A landscape with many peaks, sampled at points; each row gives a point and its height.
From any point a climber steps to the highest of the 2 points nearest to it. It stops when none of these is higher. Distance is the straight distance between rows; heights are no part of it.
q_508 h=1.62: [ -4  -2 -29 -21  13  14  -2  10 -21   7  -5   5  48 -43  -2  27 -10 -33
  34  19  10 -17 -33 -14 -21  54  37 -29 -15  10 -33 -25 -28  23  28  41
  -8   8  15 -17   0  24 -28 -14  -8]
q_16 h=3.59: [ -1  21 -65   3   3   4   1   6 -18 -31  35 -38 -31 -13  31 -25 -24 -13
  30 -26 -11 -17 -10 -21  69 -34  34   3  29 -26 -61  -8 -31 -33  28  -5
   0  17 -15   3  -6  -1  13 -30 -16]
q_172 h=5.71: [ 44  14  20   8  28  23 -49 -19  27  18  38  -3 -49  21   0 -22  19  10
 -23   2  -2  24  -4  22 -20 -26  33  33 -11 -17  33   5 -13  28   2 -34
  17  10 -17   4  22 -37 -16 -14  -2]
q_966 h=1.07: [-18 -20   7  52 -16  -2   4   8  35 -14 -14  36  54 -26 -58  18  28 -12
  -4  16  36  -3 -10  -4 -13  24  42 -40 -41 -14  42  15 -10  19   3  47
 -32 -12  24   3 -26   9  28 -18 -27]
q_68 h=5.18: [-18 -12  17   2  16 -30  -9  -3  -7 -37 -33 -27  -8 -19  -8  16 -13 -20
   1  21  11  21  23  10   5  29   2 -33  -5  22  19  14  11  14  -4 -15
 -40  21  -7 -27  23  32 -32   7  32]
q_588 h=3.67: [ -2  37 -16  -1 -10  37 -21 -23  -3  39  24   6 -12  74  36 -17 -12  17
  13 -44 -37  10  -2  -2  12  -6 -15  18   9 -23  11 -18  -8   8   7   2
  21  18 -67 -10  11 -40 -52 -20   5]
q_818 h=2.02: [ 16  35   3 -38  -3  26  32   8 -39  70  17  16  34 -15  18   8  -3   8
   5  10   2   4   4 -45  11  30 -18 -12  -1 -12 -36 -49 -23 -28  32  -7
   7 -12  21  26  12  12  -3 -51  -5]
q_132 h=4.04: [ -3 -14 -34   0  20 -15   9   3   6 -46 -36 -14 -23  30  -5 -32 -19   5
 -34  11   7   8  24   1  10  17 -18   6  44  10   6 -14  18 -30 -31  44
  12  40 -37 -25 -32  24 -53  -9  41]
q_141 h=4.22: [ 44 -28  21   9  -4  -5 -25 -18   6  45   7   1  -4  36 -17 -20   6  -2
 -14   8  24  43   4  12 -13 -62  13  23 -33 -19   0  20   7  14  31 -44
 -14   8 -18  -1  20 -65  36  30   0]
q_12 h=3.28: [ 28   9  -5  24 -36  12   7 -39  -5   6  48   4 -41  11  25  -8 -11 -14
  40 -64 -24 -25 -37   2  26 -25 -10  19   4   4  -9  -3  -3 -58  11  12
 -18 -14  -5 -24 -16 -57  55   7 -13]
q_713 h=1.36: [  0 -10  17 -16  -9 -14  14  15  -8 -25 -46  -5  53 -25 -34  32  32  -8
  20  11  19   0  -8 -12 -23  16  -7  -6 -32  10  -3   1   8  21  11 -29
 -14  -5  23 -13  18  12  21  35   0]
q_342 h=4.06: [-11 -20  -7  10  -3   3   5 -12 -13  -9  10 -11 -37  42 -11 -12 -37 -30
  -9  16  20  17  46  -5  -2 -15  27   0 -10  -2 -12  15  12   0  26 -15
 -64  65 -18 -34  -3 -21  25  28  15]
q_223 h=6.70: [ -5 -22   9  -9   4   5  24 -10   9   3  58   9 -34 -16  -2  19 -49 -38
  22   7 -37 -33  -7 -26  38  25 -11  24   5  16 -48  -2  11 -61 -12  14
 -25  -2  17 -13 -28   2  43 -19  10]
q_992 h=3.55: [-44 -24 -28  24  -9  -5 -35  -7  11 -51 -27  20 -47  18 -25 -41 -24  35
 -18 -23  -5  35  43  28  15  35   6  19  26  -3  40   8  35  26 -22  22
  27  61 -17 -21  -7   9 -41  11  12]
q_422 h=1.09: [  2 -32  13  16 -17  -2   0  16  27 -37 -44 -13  63 -24 -31 -28  28  29
 -29   0  15  22 -11  -7 -15 -45  23   8 -47  -7  40   9  11  44  -9 -13
  -4   6  36  17   1 -39  20  36 -19]
q_220 h=5.32: [-11 -25  18 -18 -29 -17  17  -8 -19  54  20  27  13  45  -8  33 -21 -24
  40  40  18  -5  27   5 -31 -22 -31 -26 -21  26 -38  15  40 -29  34 -17
 -12   9   4 -11  19  -2  52  25   2]
q_903 h=1.22: [ 13  16 -37  18 -38 -22 -16  31 -39 -16 -73 -27  49 -38   8 -35  -4   0
   7  -7  21 -26  -8 -15  20  -3  24  22  -9   8 -19   2   4   4   5  -6
  12  -6  11  20  16   5  30 -13  12]
q_817 h=3.24: [-19 -36 -42   5   0  17 -29  -3  27 -36 -42  14 -41  35 -17  -2 -11   9
 -53  13 -14  50  54  27  -6   7   1  24  56   6  55   5  12   9 -15  27
  26  63  -6  -4   1   7 -41  23   2]
q_777 h=0.56: [ 28   1  33 -17 -21   7 -29 -35  24  21  24   3  22  20 -16 -25  43  33
 -15 -18 -11   6 -11  -2  12 -49  -1  13 -35 -54  17  33  -7  33  17 -16
  44 -26 -29  25   9 -68  -8  20 -49]
q_925 h=1.48: [ 14 -17  -4 -23   6   3  -6  -3 -10 -20 -43   2  55 -40 -28  39  10 -25
  37  17  29  -1 -30 -17 -10  51   8 -42 -26  13 -15  -8 -19  27  15   5
  -4   7   8 -27  12  22 -25  18   7]
q_110 h=5.62: [-25  30  21  -2   7  41  25  -1  -6  16  12   2  16  12 -38  55  52  39
   3  28 -16  31  10  -5 -46  40 -48 -25  25 -20 -13  12 -21  41 -23  -4
  59 -42   9  -4  -5  19 -31   6 -14]
q_803 h=6.41: [ -6  15  20   8   1  -1   4  -6  49 -18 -15  32 -13 -21 -26  19  48  23
 -47 -16  -5 -13 -29  35 -16  19 -11   0   5   5  81   8  -1  -1 -25  16
  -8 -37  22  33 -31  37  20  -9 -22]
q_90 h=7.84: [-24 -18   6  20   2 -48 -13  12  45 -16 -38   7  -6   5 -12  22   0  15
 -35 -40  -2  25  35  19  -7  -5 -23  29   0   6  42  33  45   9 -42  -5
 -11 -17  14  -9  17  24  -5  33  26]
q_535 h=5.52: [-58 -55 -10 -10 -12 -47  -1  25 -31 -16 -13 -53 -15   3 -37  14 -81 -17
  49  33   1  -7  50 -34  35   2  10 -40  -3  13 -47   5 -28  30 -13  11
 -19  11  12   0  26   1  13 -10  15]
q_970 h=3.60: [ 21  19 -25  18  -1  21  -5 -32 -12   3  51 -17 -41  29  38 -23 -12 -19
  27 -54 -23  -3 -26   5  33  -7   1  10  -3  -7 -29   2  -2 -19  23  -7
  -4  11 -38 -23  -4 -40   2  -4   0]
q_628 h=1.06: [ -5  12   3   2 -23 -15 -15  23 -23 -27 -68 -24  37 -11  14 -40  11  18
   4 -36  19  -6 -11   2   8  12  16  36  -7  11  12   2  20  41   5 -16
  24   1  -1  -6  19 -13   1  13  14]
q_905 h=5.50: [  1  -4  30  35  35  10 -19 -12  64 -20  32 -11 -71 -31   2 -12  -2   9
 -18 -12 -14  10  14  30  26 -34  13   1 -10  15  40  16 -17   1 -25  -7
 -38  -3   3  18 -30   7  25   3   8]
q_659 h=4.82: [  2   9  35 -50  22  -2  14 -15  -2   1 -18  10  37  29 -16  40  21  23
  21  32   6  26   5 -18 -46  38 -35 -37   4 -20 -12 -10 -16   8  12 -25
  16 -11  -4 -18   4   4 -59  20  14]
q_808 h=0.74: [ 12   4  18 -15 -57 -14 -12 -35  -8  28   1  -4  20   5  24 -36  15 -14
  41 -47  -4 -19 -39  18  10 -43  -7  21 -28 -35   2  15  33 -14  23  -7
  32 -38 -36  21  10 -56  42  21 -35]
q_77 h=4.23: [  3 -21  28  30  20  -1 -30  41  57 -33 -47  -3  17 -45 -40   7  13   9
 -11  35  15  17 -15  36  -5 -20  40 -31 -33  43  65   1 -18  33 -11  10
  -9 -17  33  17 -10  -2   2 -23  -2]
q_144 h=4.68: [  3 -36  16  -6  16 -22   3   0   9  38   4  27  28  51 -49  31   7   9
   4  46  32  33  18   7 -38 -14 -43 -34 -30  -3 -54  19  21  18  56 -70
 -12 -11  -2   2  14 -11  18  44  -1]
q_799 h=4.98: [ -2 -33  47  -3 -24 -10  21   8 -16  48  35  23  11  26 -40  21  21  -2
  16  41  29   7  10  17 -34 -19 -38 -32 -21  -8 -37  23  36  -5  51 -37
  -6 -15  -2  15   6 -17  69  29 -11]
q_783 h=0.72: [ -7  10  32  -6 -39  33   9  -6 -11  30  10  -2  40   7  17 -34  36  39
   5 -40 -20   2 -18 -25   1 -43 -19  12 -20 -38   6  19  11  34 -14 -16
  57 -30 -38  45   5 -61  -8  42 -72]
q_678 h=5.57: [-28 -17  -4  15   6 -25 -12  10 -27 -29 -20 -17  11 -60 -17  22 -26 -25
  10   7   0  -4  11  17  41  24   3 -52  -1  41  -2  -1  -9  34 -25  12
 -15  10   9 -24  20  28  -9   9  20]
q_965 h=2.84: [ 38  45  -3  -1 -19  45  19  22 -34  51  20  17   8   1  47 -14  20   0
  11 -37   6 -29 -47 -14  14   0   1  29 -10 -11 -13 -29 -11 -16  16  10
  27 -20  -4  27  -3 -31  21 -14 -38]
q_19 h=7.23: [-11   0  17   0  -6 -54 -12   5  37 -25 -30  -1  19 -11  -6   5  28  21
 -37 -45   0   0 -10  17  -1   1 -13  44   3  -6  38  13  29  27 -30 -12
  16 -27  22   8  11  -7   4  38  -7]
q_857 h=4.36: [-18  27  16 -18   8   0  -5   0   4 -21 -54 -11   5  20  41 -27  -8  46
  -2  -5  12  24  19   3 -23  34  15  31  56  -5  24   5   3  14 -11  -1
  11 -12   2 -13  18  -8 -66 -13  33]
q_241 h=5.53: [ -1   2   1 -15  14   9  21  -5  -4  25  59  27 -22  40  18   4 -21 -24
 -13  14 -26  -8  -7  -9   1   5 -35   2  16  18 -19 -22  18 -49  -1   9
  -5  42 -22 -19 -14   8 -19  -2  31]
q_890 h=1.04: [ -4  16  -2  11 -40   7  29  11 -12 -12 -31  10  64  -9  10 -36  34  -4
  -6 -22  11 -29 -30  -2 -29 -21   0  17 -32  -5  10  -1   3  -4  -3  16
  16 -12  10  21 -20 -18  33  26 -45]
q_124 h=3.82: [ 22 -35  -9  19  10   1 -30 -22   3  13  -9   2 -24  38 -15 -18 -24  -1
 -26   9  38  41  36  17 -11 -38  41  27 -27  -4  -2   8   7  26  18 -38
 -53  47 -21 -31   9 -40  27  26   9]
q_607 h=5.00: [-46 -70  -6 -11 -14 -61  15  -8  -5 -18 -17 -27  -8   4 -22  13 -53 -36
  47  38   9  -2  49 -34  15  27  15 -47 -10   8 -38   0  -7 -24 -13   4
 -50  33  -7 -35   6  -1  -5  -6  15]
q_895 h=7.11: [-10 -19 -32  10 -29 -51 -12   7  28   4 -39   0   4  20  11  -7 -14  12
 -22 -53  -2  -1  13  13  18 -19 -26  47  13  20  -6  12  45 -28 -38 -10
  15 -19  -7 -15   7  19  22  31  30]
q_596 h=1.39: [-10   8 -59  35 -34 -39 -18  19 -46 -18 -41 -38  17 -31  -6 -27 -52   1
  11 -14  24 -38   6  13  37 -28  19 -13   5  32  -7  14 -10  36 -28  14
   9  -5  36  16  32   9  43 -13  19]
q_435 h=5.86: [ -4   2 -54  13 -41 -31 -30   9  -7 -16 -29 -29 -12  -2  12 -30 -16  -1
   7  -5  -7 -16  33 -22  49 -32  -2  21   0   4 -33  20  21 -52 -24 -33
  -6  -2  15  11  18  22  58 -23  11]
q_389 h=4.02: [ -5  12 -15 -10  15   8  21  -4 -27 -18  62 -18 -38 -13  27  -2 -23 -40
  23 -18 -10 -21 -26  -7  44  -5  26   7  20  15 -46  -5 -12  -8  19  17
 -19  29  -4 -22  -3 -12  13  -1 -11]
q_631 h=5.17: [ 15  20  37 -23  30   8   4   1 -17  21  22  11  11  25 -18  22  32  10
  -3  24  -3  21  -3  -1 -48  20 -26  -9 -12 -17  -1   2   0  19  17 -36
  10  -7   9  -3  16   5  -9  20   1]
q_148 h=4.84: [ 13 -10  26   7  31  -7 -21   5  24 -34 -33  -4 -11 -17 -29  32  19  -2
  -8  28   7  36  12  11 -21  16   8  -6  -9  17  41  17   2  32   0 -34
 -13  -3  18  -7  29  30 -31   5  13]
q_530 h=5.42: [ 12  -4   5 -37  -4  -1  37 -29 -11  56  15  11  37  -9 -18  47  22  -6
   7  21   4 -11 -18 -16   8  42 -46   0   1   1 -38 -27  15 -19  11   1
  39 -39   1   4  -5  35  26 -35   1]
q_690 h=3.04: [ 29 -18  23  59 -24  22   1 -60  30   3  63  33 -48  15  11 -20 -10  -5
  16 -57 -34  -2 -14   0  16 -41 -37   1  10 -17   8  10  -2 -31  28  11
 -29  -1 -16 -26 -16 -75  36  29  -9]
q_246 h=3.23: [ -7   9 -72  24   5   0 -16  33 -33 -30  22 -17  -2 -47  28 -17 -27  13
  -4 -17 -14 -40 -28 -13  60 -22  26 -26  29 -18 -52  -7 -35 -11   4  10
   2  10  12  27   1  36   9 -27  -9]
q_503 h=3.44: [-21   6 -10  11  22 -23  -3  14  -2 -37  19 -21 -46 -30   7 -19 -15 -23
  -5 -14 -13 -21 -14   1  48   6   2 -16  17  29 -20  -1  -7  -6 -43  -3
 -22   7  -9 -17 -21  33   5   2  23]
q_190 h=5.92: [ -1 -11   1 -38  -8 -16  10 -15 -44  21  10 -12   4  38  13   3 -33 -38
  35  30   4 -10  21 -16 -24  -9  10   0  -4  18 -42   9  15 -46  24 -12
 -31  37   0  -6  14 -15  23  -1   8]
q_462 h=5.03: [ 21   5 -14 -19  -5   4  23 -10 -23  48  56  26   5  33  33  -5 -22  -1
   7  11 -28 -18   3 -24  20 -21 -32   8  17   4 -46 -19  19 -89  23 -15
  12  27  -5   4  -3   9   4 -28  27]
q_643 h=1.65: [-34  22 -18  51  17 -15 -36  30 -14 -25 -22   0  -2 -58   7  -8 -11   6
 -16 -13  13 -26 -29  44  15 -25  20 -45   1  26  34  13  -5  56 -23  33
  -8   9  12 -17  13  18  14   4   6]
q_374 h=6.14: [ -3 -40   6 -19  15 -23  15 -16  22  -5  34  18 -25  -7   0  22 -28 -39
   4   7 -21  -6   4 -20  35  31 -40   3  -3  19 -30 -15  16 -53 -36   4
 -13 -14  -9 -19 -32  44  -4 -18  30]
q_955 h=6.99: [ 11  17  32   5   1  14 -18 -11  46 -18  14  22  -5  -6  -2 -26  43  23
 -37 -21   3 -11 -36  22 -18  -5   4  30   3 -19  66  -3 -23  15  -8   5
  21 -17   6  35 -16  -8   6   3 -35]
q_319 h=1.24: [ -9 -18   7   9 -25  -4  33  16   9 -33 -37 -13  71 -21 -29  -4  45  13
   2  -1  11  16  -9  -8 -34 -24 -29  13 -33  10  -3  13  33  28   2 -27
  17 -16  34  11  10   2  18  64 -25]
q_910 h=4.03: [ 15 -32 -35 -24 -11 -12  23 -28 -12  24  -8 -34  15  12   9  -8 -26 -10
   9  65   4 -11  37 -49 -12 -11  -9 -16  -4 -23 -34 -13  16 -73  16  12
 -20  29  -1   0   1  16 -34 -28  17]
q_723 h=6.34: [  5  35  13 -21  12 -12  19  10   0  -8 -23  -1  44  -1   5  24  25  23
  -5  -6 -16  12   4  -4 -32  29 -34  26  28  -1  -7   1  -6   7 -29   1
  43 -59  18   6   3  15 -32  17  10]
q_612 h=2.07: [-10  25   8   2  37  14 -24  15  -8 -25 -10 -20 -20 -37  28 -15  18  -1
 -10 -11 -15 -14 -28  25 -12  20  15  -4  16  27  24  10   3  28  -5  -5
  -5  11   0 -12  10  37 -28   3   7]
q_115 h=6.33: [ 25  10  34   2  12  22 -30  -9  40  -2  15  11 -43  -5   1 -26  38  31
 -21   2  -8  -2 -27  28 -25 -19  39  43  12 -11  48  13 -33  34 -13 -26
  44 -16  10  41   7 -30 -28 -17 -13]
q_568 h=4.61: [ 32 -27  46   8   1   2   6   1 -12  36  40   8   5  13 -22  14   4  -6
  -7  27  20  14   9  15 -14 -43  -2   2 -30 -11   8   9   0 -15  35 -28
 -38  -4   6  -2   8 -33  65  31  -5]
q_497 h=1.20: [ -9  -8  12  15 -34  -3  29   9   8  -9 -15  15  52 -17 -32   7  34  -8
 -10   4  30 -22  -8  -2 -33  -3  13 -13 -34  -5  30  -1   5  13   9  37
 -30 -20  20   1 -19   0  59  16 -33]
q_605 h=5.24: [-25  40  38 -10  20  44  10  24 -13  11  17  29   2  16 -10  26  36  42
  -7  27 -28  40  28 -17 -67   5 -19 -22  47 -31  -6   0 -40  26 -24 -27
  41 -33  33   2  17 -18 -43   2 -11]
q_142 h=2.92: [ 18  18 -60  12  29  14  -8  25  -8  -3  21  -4   2 -56  38  -3  -8   8
 -23 -32   1 -36 -50   9  38   8  37  -6  11  13 -24 -26 -27 -21  -8  26
  -3 -11   6   6 -20  40   4 -29 -12]
q_156 h=5.84: [ 22  15  -4 -36   4  -3  23   1  -5  12 -24   1  57 -18   6  18  14  19
   3  11   8  -3  12 -32   0  20 -43  16   8 -18 -31 -23  -4 -29   6 -11
  40 -60   8  23   3  58  -8 -15   7]
q_736 h=3.85: [ -7  -8   7  44  10  -1 -34  22  38 -26 -16  -2   9 -38 -16 -36   2   7
 -22   3  36  15  -3  38  13 -51  55 -16 -21  11  55  -7 -38  39  -4  16
 -30  -1  23  23  -6 -26  42  -5  -5]
q_14 h=5.27: [ -3  -8 -53  -2 -30 -36 -12  -6 -37 -15 -52 -31  15  14   4 -52 -15  -1
   4  23  14  -8  50 -23  22 -16  23  17  11  -7 -21   2  24 -53   6 -28
 -15  21 -12  -1   9  13  18 -32  16]
q_935 h=7.53: [ -7 -35  29 -12 -14  14  31 -20 -34  33  55 -10 -25 -12 -10  48 -31 -38
  23  10 -20 -33 -20  -9  10  15   8  16   1  19 -31  -2   1 -26  10  35
 -29  -2  29   2  -1   1  53 -20 -16]
q_737 h=2.26: [  0  28  18 -37  51  27  -6   7   0 -20  -6  -1 -25 -35  18  20  15  -1
   2  18 -15  -5  -5  13 -31  57  -2 -26  16  25  29 -10 -13  23  -2   9
   5  -5  10   0  -1  53 -62 -17   5]
q_226 h=2.63: [ 18  41 -16 -18  35  37  11  18   1  24   2  10  10 -36  40  14   6   9
 -19 -20   2 -20 -39  -2   2  41  -3   7   0  20  -3 -42 -16  -1  -9  31
  10 -28   5  10  -9  48 -27 -43  -9]
q_293 h=4.07: [ 23  32 -42  -2 -35  30   3 -25  -5  46  10   7  -7  40  44 -32 -36  19
  25 -47 -34  17   1  -9  42 -15 -12  25  -5 -31 -23 -26  -5 -29  27 -23
  -7 -14 -70  10  10 -43 -33 -50  -1]
q_18 h=4.24: [ -3 -31  67  -1  16  -2  14   0  67 -19 -46   8  13   7 -48  28  22   2
  -7  25   5  44   4  40 -26 -19  21   9 -31  35  61 -14 -21  18 -21 -17
  27 -42  36  27 -29 -18   4  -9 -19]
q_334 h=6.05: [-49 -46  -6   7   3 -34   1  29 -31 -18  -1 -28 -13 -37 -21  40 -53 -12
  31  18 -12 -15   9  -1  32 -12  22 -53   3  12 -20   8 -36  60 -25  37
 -19  16  10  -5  19  22  11   4  13]
q_844 h=4.54: [ -3 -10   8 -28  20  -9  14 -10  12   9 -28  24  42  59 -44  29  21  18
   5  50  21  36  22   6 -52   4 -39 -42   0 -22 -22  26  -1  10  33 -51
   7  -4  -5 -12  17 -15 -52  47  18]
q_219 h=3.93: [-32   6 -14  15  -1   4 -45  -5  12 -29 -38  -9 -38  16  33 -35  -4  39
  -8 -28 -11  13  29  28   1  41  27  36  60  -9  46  18  16  23 -26   4
  32  14 -10 -17   7  15 -66  -8  16]
q_364 h=5.01: [-14  -4   6  39  57  17 -18   1  49 -28  32  -1 -89 -18  -6 -27  -5 -19
 -13   6  -2  35  27  13  26 -40  34 -11   1  -8   6  26  -3  23   3  -9
 -30  14 -19 -21 -34 -16  13  -2  13]
q_49 h=4.57: [ -7 -18 -56  -2 -15 -17   5  -6 -22 -19  -9 -42 -20   3   4 -35 -28   2
  10  53   8 -16  50 -51  21  -4  14 -16  17 -44 -37   9  23 -68  23   7
 -21  35   3  13  -2  12 -19 -37   1]
q_615 h=4.53: [ 26  25 -24 -11 -11  19   9 -12 -25  53  19   3   5  37  56 -30 -18   1
  17 -11  -8  -3  12 -29  26 -17  -1  25  12 -17 -29 -20   5 -62  19 -25
   8  11 -30   9   0 -17 -16 -32  11]
q_418 h=2.44: [ 15  34   6  -9  29  41   9   4   8   7 -19  17  22 -27  -7  30  25   0
  -4   0  -6 -17 -25  -3 -35  64  -4 -17  -3  14  16 -18   1  34 -15  44
  23 -27  19  -3 -17  46 -42 -23  -8]
q_103 h=2.52: [ 24  25  -6 -10 -27  29  18  32 -59  46  25   1   6   1  14  -6  17 -30
  17 -18  10 -39 -47  -8 -15  -5  33   4 -26  -1 -13  -4  -7   3  40  61
   1   4  18  19  11 -35  33 -11 -42]
q_879 h=1.52: [-29  13 -30  59 -15 -42  -9  29 -24 -13 -17 -14   6 -36  -8   7 -52   8
  -3 -22  11 -38   2  33  25 -41  11 -50   2  20  19  15 -33  49 -36  41
 -16   6  34   3  -1  10  30  18   4]
q_189 h=6.63: [  1   1  26 -21  -1  -6  11 -20 -47  36  49   0  -2   7   0  40  -4 -35
  11  16  -6 -10  -5  -4 -23  22   8  -2  -5  15 -26  -5   8 -19  18 -16
 -33  24   6 -13  12   3  23   6   6]
q_449 h=3.38: [  2  39  22  -2 -10  16 -22  -3 -12  60  53  22 -15  53  40  -7  21  29
   8 -54 -25  -1 -19   4  -1  -7 -26  28   8 -24   6  -8  -1  -3  16   0
  34 -15 -43 -10  23 -40 -11   3  -7]
q_397 h=4.83: [-14  38  25 -16   9  23 -12  10   4   3 -18  21  10  26  19   2  18  32
 -14  15 -18  37  38 -17 -53  19  -3   9  56 -32  24  24 -14  33 -11 -26
  25 -10  17 -12  18 -32 -65   9   8]
q_693 h=5.67: [ 27  11  17   1  18   9 -17  -8  -6  22  38   8 -26  38  11  -3  14  -6
 -25   5   2  13   5  11 -24 -13  -1  18 -12 -11  18  16   5   4   5 -26
 -21  25 -19  -8  18  -9  -7  11  14]
q_468 h=3.64: [ 20 -27 -30 -14   2 -20  23 -13  13 -15  -7 -12   0  23  17 -18 -24  -9
 -18  38   2  -6  21 -24   8  -4 -24  -3  14   1 -18 -22  14 -61 -13  15
  -3  30 -25  -8 -19  31 -51 -22  35]
q_651 h=0.94: [-20 -20  17  43  10   0  -9  11  36  -7  -8  21   3 -52 -33  34  11   0
 -10   4  15 -13  -4  30  19  24  19 -50 -30  10  67  -2 -22  15 -19  47
 -51  -5   9  21 -21  42  28 -20 -24]
q_403 h=1.84: [ -5  27   4  29  21   9 -17  30   1 -23   6   9  14 -49   7  -9  22   7
 -17   3  21 -18 -38  26 -20  -3  41 -15 -17   4  27   5  -8  40  12  31
 -21   4  14  -6   4   8   6  -3 -20]
q_814 h=5.06: [  8   9 -26 -22  17   9  21   1  21 -14  30  25 -45  57  22  -3 -14 -21
 -25   4 -25   2  -8 -12   3   5 -40   5  52  12   7 -19   3 -28  -8  29
  15  61 -41  -1 -38  -5 -29   6  41]
q_456 h=6.45: [ 12   8 -29  -1 -27 -32  -6 -12  -5   5 -20 -14   1  18  30 -28  -4  -5
   6 -35   2 -19   2  -1  18 -35 -10  61  -3   0 -19   8  33 -53  -8 -27
   5 -22 -18  -2   6   8  36  10  14]
q_920 h=2.23: [ 26  22 -16 -35  -4  32  28  18 -54  68  26  -2  28 -14  11  23   1 -23
  25   5   4 -20 -31 -26 -15  29  19   1 -22   3 -42 -20 -18 -10  40  24
  -4  -1  30  25   2  -8  15 -44 -23]
q_756 h=4.52: [ 15 -29  30  16  12  14  -7  20  56 -47 -53   4  11 -30 -49  28  40  17
   3  32   3  30  -2  32 -23 -10  26   4 -19  23  41  15 -11  42 -26 -18
  25 -32  47  20   3   3 -21  -8   0]
q_541 h=0.88: [ -1  12  19 -15 -40   2  21   3 -17  15 -12 -10  51   5  22 -39  32   7
  20 -29  12 -13 -20  -1 -10 -43 -18  28 -16 -10 -21   7  31   0   4 -18
  61 -38 -15  49  -9 -39  38  32 -51]
q_618 h=5.94: [ -5  31  27 -15  17  24  12   0  17 -22 -11  12   6 -10 -18  51  52  15
 -13  18 -23   6   5  13 -50  33 -26   7  17 -21  24  19 -12  29 -29   0
  48 -53  26  14  -4  27 -28  14 -15]
q_221 h=1.82: [ 15  25 -17 -37  15  34  28   7 -15  42   1  13  45 -40  11  16 -12  -2
  27  14  13  12 -15 -42 -15  59   6 -32 -14  -5 -26 -55 -26   2  24  22
   6 -11  22   2   0  21 -56 -44  -9]
q_912 h=5.73: [ 18 -31   9 -36   6 -20  10 -54  -1  26  25  18   1 -15  -1  59   0 -30
  17  19 -12   6   6  -6  13  51 -31  -4   2  14 -17 -25  11 -35  -8   9
  16 -27  -6 -19  -2  65  -4 -29  11]
q_519 h=4.55: [  5   2 -44  -8  -4  12  11 -19  15 -12 -19  -1 -29  59  10 -15 -23  12
 -26  -6  -7  -6  15  -5   8   4 -27  27  57  -8  13 -49  -3 -13 -26  42
  32  52 -55   0 -42 -16 -39  -2   8]
q_888 h=3.13: [ 26  41  26   0 -16  29  -6 -16   2  20  32   3  -7  18  39 -11  26  18
   2 -58 -14 -25 -56   1   1   4 -16  31  -8 -30  30 -20 -14  11   4   3
  24 -37 -26  10   9 -44  -4   7 -35]
q_154 h=5.97: [ 13  12  26   8  22  -5 -20  -9  42  -7  28  13 -71  -5  -4  16  27  15
 -42  -6 -20   6  -7  45 -13   7 -10  13  10  12  58  22  -4 -14 -31  -7
 -23 -15  10  21 -21  30   3  -4  -2]
q_924 h=4.48: [-18  10  12   9  40  19   1  -2 -10 -26  68 -17 -67 -20   4   0 -16 -43
  -5   2  -4   6   7  -4  31 -24  34 -20   9  -4 -19  16 -16  14  11   6
 -47  35  -3 -23 -12  -5  15   8  -7]
q_244 h=4.50: [-39 -51 -12   1 -19 -12  28  12   3 -16 -24  -9 -24  37 -23   1 -53 -37
   0  32  21   6  59 -21   4  11   4 -36 -10   0 -26  -4  13  -7  18   9
 -57  66 -16 -32 -12  -7  10  19  27]
q_662 h=3.69: [-24  -3 -19   7  19 -34  -3  17  19 -48  -9  -2 -48   3   9 -35 -30  -5
 -22 -13 -10   5  12   1  43  18  -6  -9  26  20 -12   1  29 -15 -37   7
   3  16 -32 -23 -33  30 -27  -2  50]

Where does a climber stop that starts at each point below?
q_818 -> q_241
q_596 -> q_955
q_910 -> q_90
q_142 -> q_955
q_12 -> q_955
q_992 -> q_723
q_690 -> q_955

Call two points neighbours if one is among the 2 nearest of the other. Go from one point of each pair to the other, from neighbour to neighbour, staying as high as possible. Name the lowest point that can't be avoided.
q_955, q_334 -> q_124
q_935, q_723 -> q_530
q_955, q_935 -> q_844
q_132, q_90 -> q_468
